A landscape with many peaks, sampled at points; each row gives a point and its height.
A climber steps from a point to the highest of its 2 nearest points, and stops where none of them is higher. Distance is the straight distance between rows; heights are no part of it.
Z_107: [148 141 125  95  86 114 150 119 111 151 151 111  99 117  84 141 176 144
  88 125 121]  h=41.9
Z_946: [108 132 111 131 117 126 152 111 101 109 169 142 116 128 119 144 121 163
  81 121 151]  h=34.8
Z_86: [143 111 169 111 122 106 165 152 150 159  77 158 108 100 145 124  98 155
 163  97 130]  h=46.7
Z_62: [113 142 111 155 138 146  68 144 118 151 202 117  99 138 108 126 155 133
 109 134  92]  h=24.4
Z_337: [136  92 145 121 154 146 112 134 135 123 100 158 122 114 127  88  93 172
 137  93 135]  h=36.9
Z_297: [150 157 123 134 110 137 108 165 139 108 172 156 117 104 131 120 167 128
 128 148 142]  h=20.0
Z_964: [ 82 181  86 161 111 120 104 138  71 146 198 128 130 156  83 108 144 101
 107 145 139]  h=45.2
Z_879: [ 97 109 108 150 168 131  97 162 106 143 185 124 153 208 124  83 117  52
 169 176 101]  h=22.7
Z_116: [122 113  97 170 160 168  96 163 102 142 209 135 118 185 108 120 127  78
 160 162 113]  h=26.2
Z_409: [146 108 154 103  73 116 152 106 131 126  78 143 135 144 148 122 120 132
  80 143 100]  h=11.1
Z_831: [ 91  54 162  92 119 100 160 114 166 122  74 152 166  94 158 173 127 132
 109 117  83]  h=41.3
Z_264: [112 173  76 124 109 100 130 153  59 113 179  66 106  98  83 175 154 139
  68  91 138]  h=27.9
Z_969: [101 138 146 166 133 150  79 122 144 110 172 120 147 148 133 128 100  79
 173 152 166]  h=17.7
Z_993: [ 93 145 119 151 108 150 131 131  93 124 182 139 112 154 123 100 108 156
 102 129 111]  h=31.9
Z_834: [136 190 114 113 109 102 128 147  70 105 154  93  92  82  85 189 152 156
  75 131 103]  h=26.5
Z_910: [139 166 132 139 151 142  90 122 107 158 157 167  90 131 122 108 144  85
 158 148 134]  h=34.6
Z_546: [142 152 136 129  89 142 131 144 179 105 137 144 150 121 161 105 150 123
 137 143 145]  h=17.6
Z_755: [158 105 113 134 171 149 129 127 196 146 129 107 110 127 156 108 129 132
 134 102 124]  h=46.0
Z_242: [115 159 127 106  74  64 168 127 112 123 134 118 142  86 110 191 166 141
  98 128  98]  h=28.7
Z_248: [110 163 127 115  80 134 110 136 139  92 151 137 107 100 134 147 171 138
 100 145 109]  h=22.4
Z_231: [165  90 161 113 171 135 159 122 149 108  67 109 124 126 167 119 111 148
 133 129 122]  h=36.8
Z_46: [151 144 129 129 158 170 139 149 127 114 177 143  94 131 112 129 154 135
 126 148 121]  h=17.8
Z_237: [156 120 145 120 114 126  98 126 168 153  83 112 125 182 124  80 119 132
 129 115 129]  h=72.4
Z_708: [ 73 182 111 176 139 125  90 142  88 163 196 139 122 164 129  97 117  97
 155 163 122]  h=52.2
Z_896: [113 107 156 142 152 172  77 119 172 106 148 113 150 124 131 109 108 128
 174 113 155]  h=21.5
Z_853: [150 105 135 120  98 109 181 116 188 133 107 150 137 108 127 144 148 140
 117 110  91]  h=47.5
Z_931: [132 149 126 146 170 146 124 115 133 137 138 144 106 118 166 100 127 101
 173 153 152]  h=28.8
Z_487: [161 107 125 113 171 154  92 161 121  98  84 108 186 127 144  77 105 131
 169  85 190]  h=18.8
Z_28: [152  96 132 148 190 155 125 131 160 116 111 120 111 187  91  97  86 136
 138 133 152]  h=36.1
Z_340: [ 81 220  68 156 119 136 101 123  88 109 163 100 121 117  54 151 183 136
 104 130 119]  h=46.5
Z_620: [116 129 135 131  88 123 116  95 160 137 120 132 106 121 141 145 115 113
 133 125 129]  h=22.6
Z_164: [102  91  90 147 252 167  66 154 110 127 103 124 169 195 130  81 108  68
 200 135 136]  h=11.2
Z_747: [108 110 121 119 155 135  63 151 132 159 141 132 126 150 138  80 133  85
 181 142 172]  h=4.8
Z_106: [ 88 136 116  97  66  66 190 115  92 110 100  83 164  88 106 209 175 130
  52 146  80]  h=31.2
Z_936: [150 122 150 127  89 107  94 109 116 126 141 129 152 130 136 114 112 130
 122 154 180]  h=11.0
Z_130: [126 111 139 115  44 129 149 107 100 114 126 150 145 126 147 164 132 143
  75 141  95]  h=9.7
Z_162: [122  90 153 130 137 175 115 124 128 148 125 127 101 109 147 139 138 157
 115 140 113]  h=21.2
Z_580: [121 108 178 111 131 104 134 132 131 148 107 165  88 132 109 106  81 178
 122 116 137]  h=41.4
Z_742: [ 80  85 152  97  97  74 177 151 142 135 117 144 171  93 137 179 145 138
  92 124  58]  h=37.0
Z_595: [125 102 120 157 165 176 114 162 125 134 179 144 121 180 116  88  97  93
 179 114 138]  h=29.4
Z_412: [106 157 135 160 178 141  83 131 108 164 151 146 128 166 131  87 110  97
 171 147  93]  h=42.5
Z_489: [139 135 122 164 179 172 105 132 142 138  88 127 131 165 147  92 110 113
 191 143 152]  h=23.3
Z_904: [150  98  90 160 236 190  69 126 110 114  94  99 179 177 115 108  95  70
 187 102 149]  h=14.0
Z_288: [115  94 156  74  85  89 176 117 113 108 127 123 122  89 151 200 154 107
 111 145 119]  h=33.1
Z_581: [121 197 118 129 131 118 114  97 108 135 154 181  92 130 118  98 148 116
 116 131 119]  h=29.0
Z_363: [100 132 127 156 111 114  78 109 130 147 182 117 144 148 111 142 123 121
 126 162 167]  h=13.8
Z_771: [102 112 136 162 161 161 152 120 124 165 146 128  95 145 103  98 119 161
 142 137 157]  h=26.3
Z_672: [ 83  79 170  78 103  54 218 141 127 127  93 146 155 101 143 164 141  99
 127 131  87]  h=33.7
Z_598: [143 101 129 118 162 140 134 101 148 118   5 140 154 127 159 138  86 129
 151  96 150]  h=37.4
Z_948: [117 145 165 118 116  95 156 120 112 113 179  83 102  95  98 174 130 148
 110 127 138]  h=24.5
Z_727: [105 156  84 148  89 103 114 119  92 153 176 104 117  88  95 185 138 151
  78  97 128]  h=29.3
Z_323: [112 115 125 133 179 140 123  93 131 129 103 143 130 102 171  96 100 114
 172 111 177]  h=24.0
Z_665: [100 136 102 145 110 146 124 122 112 127 167 168 107 179 106 101 117 116
 139 126 148]  h=28.5
Z_594: [130 166 136 148  97 116 137 119 106 160 151 107  85 143  88 131 150 123
 117 146 120]  h=46.1
Z_273: [131 202  59 101  94 115 149 186  63  82 110  44 111  73  74 198 160 139
  81 118 103]  h=23.8
Z_16: [144 149 151 108 106  83 133 140 134 120 164 142 101  70 121 196 118 134
 118 140 129]  h=22.5
Z_57: [133 128 137 147 179 145 121 116 138 143 144 127 110 178  87  84 131 119
 128 159 135]  h=31.0
Z_652: [136 120  98 166 105 142 158  98 130 155 150 175 116 140 117 113 100 139
 125  96 134]  h=24.9
Z_59: [144 113 127  85  96  80 164 108 131 125 155 118 125  86 175 148 150 120
  99 140 122]  h=35.9
Z_490: [125 171 110  78  89 105 178 164  41  92 107  84 102  84  85 196 163 139
  80 117  96]  h=25.0
Z_307: [ 85 127  78 137  98 117 128 121 140 140 174 131  98 124 133 170 125 146
  90 106 136]  h=31.8
Z_845: [160 107 119 118 194 146 127 123 165 120  75 108 112 172 150 109  93 141
 129 111 141]  h=41.0
Z_596: [122  90 137  70  99  66 226 127 143 129 110 118 147 123 152 128 158 122
 103 129  95]  h=31.1
Z_371: [124 160 145 129  76  86 141  86 153 141 118 115 134  85 134 166 135 125
 122 122 103]  h=26.0
Z_856: [112  82 144  96 122  92 173 133 193 111  42 126 159 121 160 151 104 128
 129 136 116]  h=46.8
Z_997: [145 105 124 125 108 116 144 117 202 123  58 139 161 126 158 117 133 143
 124 108 132]  h=53.5
Z_344: [153 144 121 125 156 172 111 132 148 109   4  98 142 154 137 122  95 137
 163  71 157]  h=32.2
Z_966: [145 113 151 131 122 136 120 104 137 143 101 124 135 123 164 123  91 108
 169 104 149]  h=20.7
Z_180: [129 191  95 165 113 123 125 118  89 111 166 106 114 142  75 143 159 127
  92 153 130]  h=51.8
Z_230: [121 108 120 158 146 142 101 165 128 134 178 124 135 154 136 107  84 149
 147 129 146]  h=32.4
Z_26: [139 104 137 108  65 137 156 142 168 104 108 143 147 100 150 147 137 126
 142 150 160]  h=15.5
Z_722: [183 133 124 124 133 131 137 115 185 136 138 148 124 118 134 103 154 149
 128 111  88]  h=50.4
Z_645: [123  87 150 121 136 125 146 108 153 129  88 160 179  85 159 144 127 168
 111 149 116]  h=36.4
Z_518: [124 211 129 124  65 117 111 149 109  94 167 117  96  93  86 156 154 136
 102 127 103]  h=24.7
Z_461: [135 123 174 134 113 122 153  80 145  98 169 110 125 105 107 155 117 148
 120 138 115]  h=26.4
Z_435: [114 116 146 113 119  87 156 135  97 123 151 144 125 106 133 153  95 185
  96 138 121]  h=38.1
Z_899: [ 81 113 136 104  92  60 191 149 105 142 112 104 173  89 137 202 194 130
  80 140  34]  h=33.9
Z_852: [166 126 109 138 120 153  99 113 175 131  57 141 153 159 156  86 113 117
 138  92 128]  h=61.8
Z_690: [124 121 162 149 119 151 107  98 135 126 181 106 136 115 129 112 135 144
 154 118 118]  h=24.2
Z_816: [129 174 141 107  87 123 134 132 118 128 137 186  85 121 119 105 121 135
 132 122 134]  h=25.2
Z_453: [155 138 129 123 161 157 145 120 141 103  79 135 169 106 169  73 107 128
 163  90 181]  h=20.8
Z_131: [110 105 157 101 121  86 158 148 139 150 104 149 108  92 146 178 118 175
 125 115 108]  h=42.0
Z_757: [132 120  74 140 177 162  80 162 135 119 107 135 170 187 150  63 108  81
 186 101 178]  h=13.9
Z_603: [109 109 109 126 191 172  51 153 126 131 127 137 157 176 114  66 127  62
 191 166 135]  h=7.9
Z_664: [168 143 123 126 105 108 157 104 117 127 119 149 119 123 138 126 161 129
  72 164  92]  h=13.1
Z_88: [163 156  99 134 195 161 105 147 102 106  29 107 147 166 153 106 104 112
 177  47 167]  h=28.6
Z_586: [120 107 127 138 132 160  88 128 123 154 151 114 105 142 113 113 175 145
  88 165 115]  h=21.7
Z_583: [186 147 156 164 128 157 122 145 157 144 131 133 133 152 126 104 111 119
 157 141 116]  h=17.5
Z_983: [169 103  86 138 194 168  76 121 124 113  70 106 188 169 127  80 102 102
 168  96 193]  h=16.6
Z_570: [143  80 135 127 132 107 140 152 130 141 159 116 129 127 136 119 107 163
 114 120 140]  h=35.1
Z_709: [123  89 177  89 130 123 170  95 128  99 123 122 110  96 143 164 116 136
 123 158 128]  h=29.5
Z_713: [166 144 153 148 128 127 140 118 114 148 118 135 116 153 138 103 115 151
 110 158 117]  h=15.3
Z_684: [ 89 156  93 132 109 128  80 133  78 144 174 112  84 120  92 151 176 145
  73 113 100]  h=27.1
Z_336: [200 118 140 159 155 189 100 118 130 129 102 125 154 150 137 113 103 101
 162 142 152]  h=19.7
Z_351: [104 130 138 133 146 124 178  95 140 143 131 144 110 102 128 114 139 148
 133 143 148]  h=22.0
Z_949: [170 109 139  97 105 109 150 117 136 134 160 134 122  96 113 136 166 116
 117 120 153]  h=38.8
Z_129: [146  88 140  91 128 104 141 132 146 110   4 129 172 115 196 150 101 124
 153 107 124]  h=41.8

Where does a climber stop that starts at each point below?
Z_709 -> Z_180
Z_409 -> Z_910
Z_130 -> Z_910

Call two points neighbours if one is among the 2 nearest of the other. Go from one point of each pair to the other, from neighbour to neighbour, staying as high as possible. Name the lowest point that can't be avoided.
Z_237, Z_180 -> Z_596
Z_722, Z_997 -> Z_853
Z_180, Z_708 -> Z_964
